Each row is a point on a landscape with many peaks, with its height.
From any point a climber steps to the highest of the 6 points nearest to it. It stops when none of these is higher. Distance is the straight distance between rows; heights are no part of it.
gediv h=664: [  7  -4 -14  20   3  22 -75  -8  20  24  18 -16   8   4  11  14  23  10
  11 -40   3   2 -16 -27  28 -17  17  36  -4]
gelor h=532: [-17   8  16 -16   5   9  35  17  -2 -16 -23  22  -2  12  -2 -18   3  -4
   4  11  -1 -14   9 -16 -14  12 -13  -7   5]
Vubol h=582: [ -4   3  21  -2  12   2  29  16  -6 -17 -13  17  -2  -6  -7  -7   2   2
   1   9  14  -9   6 -24  -3  13  -5  -2   2]
Sosul h=553: [  5 -17  31  12  15 -24   8  13  -8 -25   0   7 -21 -18 -16   0  -6  13
  -7   1  27  13 -13  -7   2  10 -10  -2  -4]
vodaf h=646: [ 13  -6  15  38   0   1 -32  17   1  -7  -7   3   7 -12 -16   4   1  21
   5 -11   6 -19  16 -34  14   0  19  -2  -4]
poma h=556: [ 22  -3  16  27  17 -11 -60  -4 -15  -1   4  -5 -16  -5  -8  21  -4  27
   8 -36  21   0  -4 -10  41  13 -11  10  -9]
tobu h=427: [ -9  16 -39 -30 -16 -12  51  -9 -18  16  12   1  11   9  30   9  14 -14
  -2  23  -8 -10   2  24   9  18  -3 -14   7]
dud h=468: [  1  43  -4  -5 -17  42  -4  11  16 -16 -16   2  11  32 -16   0 -14  -2
   3   6 -33 -12  30  21  13 -27   8 -16   2]
luper h=294: [ -7 -10 -51 -24   3  -2  37 -25  -3 -10  19  -4  -8   2 -18  -4 -11 -36
   8 -15 -11  22 -22  33  -4 -29 -14 -22  21]
bugok h=412: [-31  -7  -7 -47   4  -3  13 -22  16  28   0  14  -2  45  15   0  -1 -20
  -3 -10  -8 -37   3  31 -43  26 -22  31   3]
vof h=490: [  3 -23  35  16  18 -38   4   4 -17 -35  21  14 -13   2 -32   0 -20  -9
  11 -16  30  33  -1   7  18   5 -18   0 -10]
sotut h=341: [ -5   6  26 -15  -6  -5  24   6  -7   5 -29   7  -4  -2  18 -13  10  -3
  -6  35 -11 -10   8 -16 -24  14   1 -15   8]
rurag h=413: [-22   9   7 -50  -7  11  16   0  11   3 -18  11   3  40  20  -5   4 -18
   1   2 -23 -30  10  20 -28  20 -24  12   0]
lud h=692: [-22   0 -70 -36 -14  -4  41 -26 -14  16  20 -12   4  33  11   4  -3 -19
  -7 -21   4  -7  -5  44   3   9 -13   7  14]
piru h=672: [ 18   3   2  10  14   5 -81 -10   1  13   1 -14  -7  -2  10  22  12  19
   9 -43  16   2 -23 -27  34  -2  -3  19  -5]
Fivof h=663: [ 24  -2   3  28   6   8 -68 -10  -5  10   7 -12   5  -1  -2  16  12  19
   7 -38  22 -12 -11 -33  29   0   3  20  -9]
didi h=508: [-10  42  -4  -4  -7  39  10  10  12  -8 -14  20   3  34 -23  -7 -15  -6
  19  -9 -22 -11  29   9  19 -17  11  -9   1]
fepa h=546: [ -1  30   5  12   1  19  10  24   4 -12 -14  12   2  19 -26  -4 -16   6
  20  -3 -13 -11  27 -11  19  -9  15 -19  -4]
bala h=618: [ 18 -25  26  31   1  -5 -27  -5  -2  -3 -16  -7   0 -30   0  -6   9  24
 -15 -11  27  -4  -6 -33  -7  16   3  26   4]
pigup h=458: [ 11 -23  30  11  11 -23  -5  -5  -4  -1  -7  -5 -13 -46   8   9   0  13
 -10  12  28  15 -27  -9  -6   9  -9  14  -3]
tafi h=483: [-18  -1  -7 -20   9 -20  49  -7  -4 -16   1  14 -16 -10   0  -3   4 -14
  10  25   8   9 -22  12 -11  -1  -9  -8  -2]
Nubo h=465: [-23   5   2 -52  -2  12  32  -8  13   9  -9  20  -7  35   5 -14   9 -15
  -3  -6  -6 -30   5  23 -28  23 -26  23  -4]
Nutel h=650: [ 31 -14  19  23   1  -6 -48  -4  -8  -3  -4 -12  -4 -13  -8  16   5  33
  -4 -33  33   1 -12 -23  30  12 -12  26 -11]
lipez h=344: [-10  -6 -53 -15   3  -3  46 -11 -10  -5  22  -6  -6  -7  -9   1 -21 -33
   3  -3 -14  20 -17  34  13 -13 -13 -23  16]
Mot h=394: [-10   9  21 -20   1   5  30  11   3  -5 -30  10   1   6  10 -13   9  -5
   0  24  -8 -17   8 -16 -22  13 -12 -15   0]
res h=509: [  6 -24  -2  16  13 -23  17 -10  -5   8  24 -10 -12 -45   3  15 -19  -8
  -1  25  -2  22 -30  33  11 -12   0  -5 -13]
Beg h=197: [ -7   9  13 -19  -8 -10  20  -1  -7  17 -23   6   5   8  28  -8  15  -9
   3  42 -14 -16   3 -12 -22  13   1 -23   0]
diso h=715: [  3  -2  27   9  -5  -2   7  -3   2  14 -31   7   4 -15  18 -10   8   5
 -11  30  -1  -7   0 -33 -29  17   8 -16   6]
kuf h=280: [ 16  -6 -34   2 -12 -20  42  -1 -17  22  16  -3  15 -18  32   7   9 -11
 -15  42   0   8   0  10  19  10   1 -26 -10]
Kef h=472: [ 11  17   7  23 -20  26  -7  30  13 -12 -14  -4  23   3 -11 -16  -4  11
  -6   0 -20 -20  30 -18  -4  -6  10 -19   4]
biko h=494: [-11  12  10  22  42 -14 -37   5  -4 -12  -9   7 -26   9 -22  15 -19   4
  24 -20   4   9   5 -13  28 -10  14  -9  -5]
rulo h=746: [ 17 -23  28  36   5  -1 -21   9  -3  -4  -7  -2  -1 -32   2  10   7  22
  -9  -7  32  -5  -2 -29   7  13   3  18  -5]
minu h=295: [ -5 -13 -61 -28 -11   9  37 -31 -10   2  17 -16   1  16 -15  -4 -14 -33
  -3 -26 -17  13 -15  34  -1 -28 -20 -21  25]
zak h=579: [  1   9  -2  36 -19   2 -55   3  15   6  31 -22  13 -17  -7  -1  16  18
   0   6 -20  26   7   3 -17 -37  48   0  -1]
rut h=228: [ -2  16  21 -34 -13   9  11  14   9   5 -30   1   7  19  25 -10   6 -13
  -8  23 -28 -19  16  -2 -30  13 -14 -17  -2]
gokuz h=435: [-13 -12   8 -32 -13  25  -3   3  19  13 -10  15  -5  52   3  -4 -14 -19
 -19 -19 -19 -41  18  37 -39  23 -35  44  -9]
vul h=463: [-19  -2 -72 -38  -7  -7  31 -34  -7  22  15 -12   1  35   0  -1   4 -19
  -2 -31  15  -9 -15  39  -8 -11 -19  10  18]
Mok h=599: [ -2 -19  -2  17 -23   9 -66  -7  28  13  41 -17   6  -8  -1  -5  31  11
  -3 -10 -15  38 -14   6 -22 -32  46  33  -3]
gukev h=275: [ 11  10  17 -12 -18  26  -1  26   9  -4 -35 -13  20  13  15 -20  -3  -2
 -20  19 -27  -9  24 -14 -27   2 -10 -19   5]
Zema h=400: [ 11 -13 -50   2   1  -3  50   8 -16   2  14  -5   1 -17  11   5  -1 -19
 -20  12 -19  16 -10  23  24   2 -13 -23  10]
Rol h=589: [ -7  17  12  13  15   8   3  14  -2 -14  -9  22  -7  16 -30  -5 -20   0
  26   0   1  -8  17 -26  25  -4  16 -12  -3]
Pemo h=584: [  3  12  10  34  13   4 -32  13   3  -6  -6   0   7  -6 -12  11 -11  18
  17  -9  -3 -15  16 -28  19 -10  28  -8  -6]
bedub h=770: [ -6 -18  19  -2  19 -26  24  12  -4 -35  14  11 -19 -18 -20  -8 -15 -14
   3   8  26  26 -19   6  -5   1 -16  -2   1]
Saven h=549: [ 12  -3  26  33  10  -7  -6  19  -7 -16 -10  11   1 -11 -16   3  -4  15
  -1  -6  23  -9  10 -30  15  10   4  -2  -4]
Guki h=330: [-18   1 -18 -20   0 -16  53 -13 -12   2   9   7 -15  -4   3  -1   3 -15
   9  32   1  10 -18  19  -4  -3   0 -17   1]
kefid h=416: [-16  -1 -75 -34 -11  -7  23 -32 -10  32  20 -10   5  37   3   7  -1 -19
 -18 -35  19 -16  -3  44 -11   2 -14  20  24]
zamet h=476: [  8  30  11 -13 -23  45   5  19   9 -14 -24   9  17  31  -3 -10  -5   0
 -10   0 -24 -26  33  12   0  -1 -14  -9  -3]
zab h=686: [ -5 -14  14   4  12 -22  30   8 -11 -35  10  22 -11  10 -31  -8 -20 -12
   7 -13  31  23   0 -10   8   6 -16  -2  -3]
kam h=530: [ -3 -19   3   3  19 -29  27 -13  -1 -12  18  -2 -20 -34  -4   4 -19 -14
   5  25   3  26 -31  26   6 -11  -3 -11  -2]
sebub h=734: [ 37  -5  12 -11 -22   8 -57 -14  -6   8   1  -9   6   7   9  -3   7  31
  -7 -49  39  24 -27  -8  35  14 -38  29  -7]
tadom h=385: [ 10  15  16  -9 -17  27  11  28   8 -13 -27   4  13   9   5 -18   0   0
 -15  12 -21 -15  31 -14 -14   8  -9 -21   1]
Fepu h=470: [ -4 -10 -16  -1  10 -28  35 -12 -12  -3  15   1 -16 -28   5   8  -9 -13
   3  32   1  19 -23  23   4  -2  -1 -20   5]
mebim h=349: [ 12 -12 -15   8   1 -23  30 -16 -14  26   8  -3   0 -35  20   8   6  -5
  -9  45   9   4 -12  10   9  -2  10 -20  -9]
Zib h=492: [-22  -3 -21 -28  14 -11  51 -18   1 -11   7   7 -17  -1 -14  -8  -6 -28
  12   3   3  20 -26  24 -16 -14 -18  -7  12]
vame h=565: [ -9  38  -4  14   6   3 -26  27  25 -16   1  -2  -1 -20  -4   0   7  20
   6  -3 -29  26  25   9 -17 -33  43  -6   1]
nota h=51: [  9   0  15 -19 -17   6 -13  12   5  15 -38 -17  12  12  22 -27   6  -9
 -22  34 -30 -11   9 -20 -38   4  -4 -25   1]
rog h=193: [-23  10  -1 -32  -1 -10  42  -9  -4  10 -15  13  -1   4  19  -4   9 -16
   4  30  -8 -12  -6   4 -17  14 -10 -14   3]
kagik h=377: [-23   0 -32 -37  -1  -6  54 -22  -7  -4   8   9 -13   9   4  -3   5 -25
  12  12   4   0 -18  25  -9   0 -16  -6   8]
reg h=370: [-11   2   7 -56 -11   2  -1  -7   0  20 -14   1   1  48  36  12 -11 -17
   1  14 -30 -31  13  35 -28  26 -23  17  -8]
tiku h=572: [ 16  13  13  41  -1  15 -21  22   6  -4  -4  -2  13  -8 -15  -2  -6  16
  -2   0  -8 -13  28 -31   8  -7  26  -9   0]
Vefi h=448: [  9   7 -11 -14 -19 -20  27  -8 -20  25  -2  -5  15   1  32   5  18  -7
 -12  48  -5  -8   9  -3   1  15   4 -27  -5]
vazif h=209: [  1   5 -28 -11  -9 -20  53  -9 -18  11  12  -3   2  -4  22   4   5 -16
  -4  35  -3   2 -14  20  15   9  -4 -22   4]
rabe h=535: [-28   4  -8 -40   1   0  48  -6   3  -3  -6  17 -11  22  -1 -12  12 -18
   9   5   9  -9 -14  10 -28   4 -24   6   8]
mam h=531: [ 29 -15  34  17  -1  -9 -42  -1 -18  -7   9  -9 -16 -14  -6  13  -5  23
  -7 -35  42  14 -17  -7  27  18 -29  24 -13]
mume h=332: [-13   1  10  -8  11 -19  34  -1  -6   0 -16   8  -6 -17  10  -6   7  -9
   0  32   6  -3 -13  -2 -16   8  -3 -16  -2]
Ponen h=665: [ 16  -2 -20   2  -3  29 -75 -24  21  26  16 -10  15  16   9   4  23  11
   9 -43  16   4 -25 -32  35  -9  -2  35   2]
gifer h=390: [ -3  18  16 -28 -17  39   6  27  10 -11 -32   4  10  34  11 -13  -8 -11
 -13   3 -30 -23  28  10 -23  14 -24   1  -8]
Ror h=471: [  9  24  16   1 -17  24  11  27   6 -10 -24   9   8  15  -2 -17  -6   2
  -7   2 -22 -22  35 -16   2   2  -2 -17  -4]
dek h=547: [ 24 -26  40   8  -3  -9 -38  -7  -6   2  -5 -13 -13 -29  14   7  -4  30
 -11 -24  40  21 -33  -5   3   5 -31  35  -7]
moson h=504: [-12   8   2 -29 -13  38  24  11  11   0 -13  16   5  42  -2 -16   0 -12
 -14 -11 -21 -32  27  22 -10  18 -29  17  -3]
biso h=418: [-25  -1 -54 -40  -3  -4  45 -29  -7   7  15  -3  -3  24   2  -4   3 -21
   2 -13   1   3 -19  35  -9  -9 -18  -5  17]
gevar h=243: [  0  -2  33  20  25 -32 -41  -2 -15 -22  17   1 -26   5 -22  14 -19   2
  12 -26  22  20   0   9  43   8 -14   5 -12]
zefod h=606: [  5  10 -10  35   7   8 -56   9  16   8  14 -12   7 -13  -2  12  15  21
   8 -15 -19  12  11  -9  -9 -36  42  10   0]
levo h=229: [ -4 -18 -79 -24 -15  13  23 -21 -18   7  14 -18   0  23 -17  -9 -24 -29
  -6 -43 -11   7  -8  40  -1 -23 -26 -12  24]
sen h=718: [ 17 -14  -1  31  -5  28 -70  -9  10  17  12 -16  19  -3  -5   7  17  19
  -4 -36  11  -9  -4 -36  21  -1   9  36  -2]
kab h=362: [-24   3 -38 -46  -2  -3  25 -33   0  25  21   5   3  42  20  10   4 -20
  -2  -7   2 -27  -1  42 -13  18 -11  23  14]
sasos h=551: [  6 -11 -16  39 -25  20 -58 -10  20  11  39 -27  26  -7 -12  -6   3   7
  -8  -2 -17  23  10  -7 -14 -30  48  10   1]
mas h=580: [ 11  12  -7  38  -9  13 -41  10  15   2   8 -15  19 -12  -7   5   4  18
   6   3 -23   7  18  -7  -4 -32  44 -10   0]
dez h=215: [  0  12  18 -43 -19  -4   8   1  -4  15 -29  -5  11  21  37  -4   5 -19
  -2  36 -28 -18  14  -3 -23   9 -10 -17  -7]
roga h=331: [-10  14   0 -47 -11  -5  22  -9   1  16 -17   6   6  23  35   2  12 -14
   5  31 -17 -27   5  13 -17  16 -11 -13  -3]
fel h=477: [  4 -23   1  17  14 -25  19 -15 -12  11  11  -8  -8 -43  16  14 -10  -4
   2  29   6  16 -29  14   4  -9  -2 -10  -5]
moro h=384: [-25   1 -12 -52   0  -8  15 -26  12  29   4   8  -1  49  24   8   0 -24
   1  -1  -9 -31   6  39 -27  22 -14  22   3]
Lefi h=548: [-10  11   9 -21  -7  32  29  14   6  -5 -15  25   3  44 -23 -17   0 -14
   2 -14  -7 -26  25   7   4   8 -21   7   1]
bodid h=421: [-31  -3 -31 -47   0 -12  31 -33   7  25  11  11  -9  36   6  -2  12 -21
  -1 -19  17 -25  -7  33 -33  11 -20  23  12]
dugef h=536: [ 11 -10  32  32  18 -17 -12  14 -14 -18   0   7  -8 -13 -13  17 -13  19
  -2  -9  26  -3   4 -23  21  14   0   8  -7]
Vure h=359: [-10   0 -53 -15   0  -7  48  -9 -13  -5  18  -8  -3  -4   6  10  -8 -28
   3   7 -11   8 -15  35  20  -4 -10 -19   6]
kedus h=342: [ -4  -5 -77 -28 -12   7  44 -17 -20   2  15 -17   2  21  -6  -2 -13 -30
  -9 -29 -17   9  -8  39  12 -10 -21  -9  22]
des h=296: [  6   1   7 -10 -13 -14  12 -12  -6  27 -26  -1   6  -6  35  -6  17  -6
  -8  50  -7  -9   2 -20 -19   9   9 -29   3]
tulol h=545: [ -4 -19  26   8  12 -27  15  -4  -2 -10   1   0 -18 -40   2   7 -10   6
  -2  21  20  20 -29   4  -7  -1  -4  -3  -2]
keti h=485: [ 13 -30  17  16   2 -26  -2 -21  -5  15  -5 -11  -9 -47  18  11  -3   7
  -5  27  25  16 -28   3  -9  -4  -1  11 -15]
fas h=329: [  1 -20  27  19   4 -22  -2 -12  -3   7 -19  -8  -2 -38  14   1   5  16
 -10  29  17  -2 -19 -24 -21   6   5   1  -1]
tibu h=520: [  0   6  20  17  16  -2  12  20  -7 -17  -7  23  -5   0 -25   1 -17   9
   9   1  17  -6  15 -25  20  12   7  -8  -7]
gak h=608: [  0 -20  25   9  18 -31  12  -4  -5 -17  10  -3 -23 -36  -4   2 -13   3
  -3  12  12  28 -25  16  -4  -5 -11   5  -2]
nezod h=533: [ -2  37 -11  13  -5   4 -27  13  18 -15   5 -12   9  -6  -8  -2  10  18
   8   8 -32  28  14  10 -18 -44  45 -17  -1]
vapi h=522: [-14  32  -5  16  23   6 -17  18  23  -8 -13   8  -5  -7 -19   5  -9  13
  23 -10 -25  10  13  -7   8 -30  43  -9   5]
Ragi h=529: [  5  20   9  26   9  14  -5  16   3 -17 -13  11   8   3 -14  -3 -10  12
   9   0  -3 -17  31 -32  20  -4  16 -14   1]
seb h=363: [-23   9  10 -41  -4   4  35  -2  -1   2 -23  16  -3  26  18  -7   9 -15
   3  16 -11 -23   3   9 -29  21 -17   0   3]
sipez h=605: [-11  14 -10  26  18  -2 -53  23  21   1   2  -8  -1 -23   0   9  11  23
  11 -20 -19  13   5  -5  -1 -31  40   8   3]
logov h=339: [-21  12  16 -41  -5  13  20   6   1  11 -27   9   4  25  18  -8   4 -16
   1  20 -25 -24  11  14 -31  19 -18   1  -1]
zor h=424: [ 17 -10  29  36  -9  12 -22  15   1   0 -15 -14  16 -20   3 -17   7  16
 -17  -1   3 -15  17 -41 -15  12  21   1  10]
guvu h=550: [-11  34   1  19  18  17 -10  12  10 -15 -12  12  -2  10 -24   4 -22   7
  27   0 -12  -2  22 -10  24 -20  28 -14  -1]
sedip h=527: [ -9  18   0  23  33  -1 -32  14   8 -12 -11   4 -16  -1 -18  10 -14  16
  23 -15  -8   3  12 -14  23 -10  35  -5   0]
muf h=526: [ 21   4  16  37 -14  15 -24  16   7   3  -8  -5  22 -12  -8 -11   6  16
 -11   0  -7 -11  30 -33  -4   4  16  -7   5]
lito h=634: [ -7   4  -8  27  17   3 -68   8  15  14   9  -9  -2 -21   6  16  22  22
   8 -31 -12   5  -6 -15  10 -20  38  18  -4]
roto h=541: [ 13 -31  19  16  14 -28  -5 -15  -4   7  14 -17 -18 -44  15  16 -18   9
   1   9  14  26 -37  25  -7  -7  -7  13  -9]
gukoz h=675: [ -6  20  16  -1   5  19  29  19   3 -21 -13  25   0  22 -18 -10  -7  -5
   8   3   6 -12  21 -20  10  11  -9  -7  -3]
lefat h=773: [ 14  -9  12  37   9  -3 -47   5 -10  -1  -3 -11   4 -13  -9  20   2  27
   2 -18  23  -8  -3 -25  24   4  10  18  -5]
Fiv h=685: [ -3  17 -20 -36 -24 -14  31 -13 -22  21   6  -1  16  22  42  10  11 -18
  -4  34 -13 -15   8  19   5  21  -3 -15  -4]
Lado h=322: [-25   9 -38 -51 -10  -7  41 -28  -8  19  12  -1   2  31  24   9   8 -20
   0   6  -6 -22  -1  39  -4  25  -6   5  10]
fep h=523: [ -3  32   3  12   1  18  -9  17   9 -12 -15   8   3  12 -21   3 -11   8
  16   3 -21  -4  27  -1  17 -20  26 -17   1]
funu h=657: [-21   0   9 -26  12  -5  52  10  -4 -21  -8  22 -14   3 -13 -13   4 -17
   8  13  15  -1 -10   0 -14   8 -17  -2   2]
dov h=475: [ 27 -36  -7  22   3 -14   3 -18 -10  24  20 -21   0 -45  14  16 -15   1
  -4  25   9  20 -24  20  12 -12   2  -2 -21]
Sugo h=631: [ 30 -24  20  17  -4   5 -47  -9  -7   6  -2  -5  -2 -18  -1  13   9  23
 -11 -40  42   8 -23 -30  18  21 -22  37  -5]
fen h=291: [ 25 -12   9  35 -23  29 -28  22  12   3  -8 -23  25   1  -9 -29   5   9
 -29   6 -21  -3  23 -29 -29   3  18 -14   1]
somu h=473: [  2 -14 -26   1   7 -16  36  -9 -10  -1  23  -4  -4 -28   2   9 -16 -21
  -7  23 -14  20 -20  29  21  -8   3 -21  -3]
givab h=309: [  9 -11  25  24  -6   4 -21   3   9   7 -20  -5  13 -16   8 -23   9  12
 -20  17   5 -13  12 -37 -29  15  11  -5  12]
luran h=373: [  4  -6  30  18   4  -1   7  16   0  -7 -22   5   2 -15  -1  -9   6   9
 -11  17  12 -10  10 -33 -15  13   3  -6   5]
Loz h=552: [-20 -12  -7 -31   5 -11  52  -8  -1 -23   9  13 -14  -4 -19 -12  -3 -22
  13   0  14  20 -22   7 -15  -5 -22  -7  12]
ganu h=705: [ 30   0 -11   2  -7  23 -71 -22   5  18  10 -14  13  17   8   8  16  13
   4 -51  29   8 -29 -36  39   5 -20  27  -6]
bos h=779: [-12  -3  14  -9  11  -5  43   7  -6 -31  -1  25  -6  17 -29 -14   0  -9
  12  -6  25   3   5 -14   8  11 -11  -6  -6]
poga h=629: [  6   7  15  35  26  -9 -43   4 -14  -5  -1  -1 -13  -4 -10  18 -10  24
  13 -20  15  -4   4 -25  37   2  15   3 -13]
Nes h=507: [-29   1   4 -41   0  22  40   1  12  -4  -9  24  -4  38  -9 -19  14 -12
   2 -11   1 -24   7   4 -19  16 -31  22   1]
tatuf h=627: [ -2 -13 -16  17  -5  19 -76  -6  31  24  28 -13   5 -12   8   7  31  16
   5 -24 -13  19 -15 -11   8 -29  42  45   1]
rumug h=521: [-12  51  -9  -5   1  19  -2  20  28 -17 -10  10  -5  10 -17  -1  -7  10
  14 -11 -35  21  22  14  -2 -38  32 -13   5]
Nibiz h=321: [ 10 -19  35  20  14 -33 -18   3 -17 -29  16  10 -23  -5 -21   5 -19   0
   8 -19  30  24   1   6  27  14 -20   3 -13]
Nuv h=578: [ -9  -9  19   1  17 -16  27   8  -1 -21  -4  11 -19 -25  -6  -4  -1  -5
   4  20  17  17 -19  -1  -9  12  -6  -2   2]
nuba h=525: [ 19  26  -4  21 -18  20 -26  19  14  -9   4 -15  22   4 -16 -12  -4  10
   1  11 -24   3  31   3  -2 -27  26 -25  -2]
rudo h=338: [ 16  15  13  -3 -24  38  -1  36   9 -14 -23 -13  24  12   3 -18   1   2
 -17  11 -31 -14  31 -10 -16  -3  -7 -20   1]
vemat h=528: [  1   5  17  15  16  -5   4  10 -12 -27  -2  15  -7   6 -26   7 -21  -1
  20  -9  15  -4  17 -24  24   7   1 -11  -5]
Lanaf h=396: [ 12  -9  28  23  11 -22 -24   4 -23 -22   4   6 -19  -5 -19  12 -17  14
   5 -16  32  11  -4 -13  31  16  -6   6 -11]
zigof h=482: [-11  16 -16 -52 -10  -9  31 -13  -7  20   3   5  11  39  39  16   4 -16
   0  16 -18 -22  11  31 -10  21 -11   7   0]
giruz h=393: [ 19 -20 -31  12  -1 -14  35   1 -12  16  23  -4   7 -37  15   9  -3  -8
 -22  30   1  17  -8  16  14   3   7 -19  -9]
zal h=573: [ -9  17  -7  21  -2  -7 -43  23  27  -7  20  -3   1 -21  -1  -2  23  26
  -7  -9 -20  38  12   5 -25 -35  43  10  -5]
befi h=561: [  1 -12  26  16  15 -18  14  16 -13 -32   3  17 -17   0 -24  -1 -17   4
  11  -9  24   4   2 -14  18  12  -9  -6  -3]
Nufu h=293: [-26   9 -35 -42  -7 -11  46 -23  -9  12  10   4  -4  21  12   7  10 -25
   6  10  -1 -10 -11  30  -7   9  -9  -3   4]
peta h=820: [ 35   5  16  -5  -4   3 -64 -15 -13   8   7 -11  -8   4   8  13  11  24
   1 -53  26  21 -22 -10  46  11 -39  19 -14]
Sus h=495: [ 17 -31  38  12  12 -17 -17 -10  -7   9  -2 -16 -12 -42  14   8  -7  22
 -15  -1  31  19 -34   8  -8   4 -18  30 -10]
meli h=598: [ -4  -9  -1  22 -14   2 -61   6  21   7  38 -10  11 -17   1  -3  33  20
  -3  -6 -18  37  -2   3 -21 -34  46  29  -8]
gevo h=585: [  7  -4  -9  37 -13  15 -60  -6  13  11  25 -16  17 -13  -5  -1  17  19
   3  -7 -15   7   9 -11  -8 -27  43   9   4]
kunu h=462: [ 15 -31  44  14  11 -29 -15   1 -14 -13   6  -5 -18 -30  -5  13  -6  21
  -9 -17  26  29 -27   4   3   9 -27  28 -14]
Perum h=524: [ 19  -4   3  46 -18  27 -47   9  17   3  19 -22  24  -6 -19  -9   3  14
  -9  -5 -18  -4  24 -26  -7 -12  39  -6   4]
debo h=590: [ -6  17  13 -17  -9  31  31  17   0 -10 -19  20  10  30 -16 -19  -5  -5
   0  -5  -8 -24  23  -6   2   5 -17  -5  -3]
mumuk h=356: [ 17  -7  26  28  -5  10 -15  18   9   0 -23  -7  17 -19   3 -27  10   6
 -20  15  -6  -8  19 -34 -20   6  10 -12   3]
lenuv h=345: [  2  -5 -61 -14   0  -2  54  10 -18  -6  14 -13   7  -9   3   1 -10 -24
 -18   1 -22  16 -10  29  23   4 -14 -22  12]
riki h=447: [-21  -3 -28 -29   6  -8  48 -18  -7  -7  13   5 -15  -1  -4  -3  -5 -27
   9  11   3  13 -28  18  -2  -9  -6 -16  11]
kugav h=581: [ 19  -4  12  44  -3  12 -37  12   3  -2  -2  -7  19 -14 -13   2   5  18
  -4 -17   2 -13  24 -40   9   2  22  10   2]
Fizom h=534: [  5  32   1  21  -8  14 -15  22  19  -3 -10  -3   8  -3 -18   2  -8  19
  10   6 -20  -4  28  -1   8 -29  35 -20   5]
sudu h=510: [ 18 -37  18  11   3 -16 -14 -30  -6  24   8 -18  -1 -51  18  14 -14  13
  -4  11  20  21 -34  19  -2 -10  -3  26 -13]
fuli h=474: [-28   0 -23 -42   5  -4  47 -25   0   2   6  17 -11  19  -5  -9  11 -21
   9  -5  10   1 -21  26 -25  -2 -21  10  14]
leruf h=397: [  0 -17   9  12   5 -25  18 -20  -4  11  -4  -2  -8 -33  14   5   2   3
   1  40  14   8 -20  -2  -6   2   4  -7  -3]
Vavip h=484: [-29   5  -8 -43   3   7  41  -8   4   9  -4  17  -8  30   7 -10  15 -23
   4  -1   7 -23  -5  14 -25  13 -27  16   7]
bava h=327: [  6  -4  26  25  26 -32 -26   2 -15 -23   8  10 -19   4 -26  17 -25   7
  15 -21  18  15  -1  -8  41   7  -7  -3 -14]
mudom h=682: [ 11  -6  -3  33   3  17 -64  -3   3  16  11  -9   9 -12  -5  13  15  23
   6 -29   2 -14   0 -33  22  -9  26  21  -1]
mizod h=502: [ 22 -17  -3  50 -20  32 -50  -2  18   7  24 -24  28  -7 -11 -11   5  12
 -10  -9 -12  -3  13 -28  -6  -2  26   8   4]

Two climbers start at each pair of points below. Name the first point that both come to, or write never.
Zema, Nufu | never
rumug, zal | lito
lenuv, vazif | kam
vapi, gevo | lito

For each start below, name the point where the climber stops.
giruz | bedub
mebim | bedub
Perum | lefat
nuba | lefat
mizod | lefat

Call two points neighbours if one is among the 6 nearest of the other. Go from one point of each pair to the other, from neighbour to neighbour, staying as high as possible. Name the lowest point that can't be avoided.
lud, lefat | bodid
Fiv, bos | moro
diso, bedub | luran
bos, bedub | zab
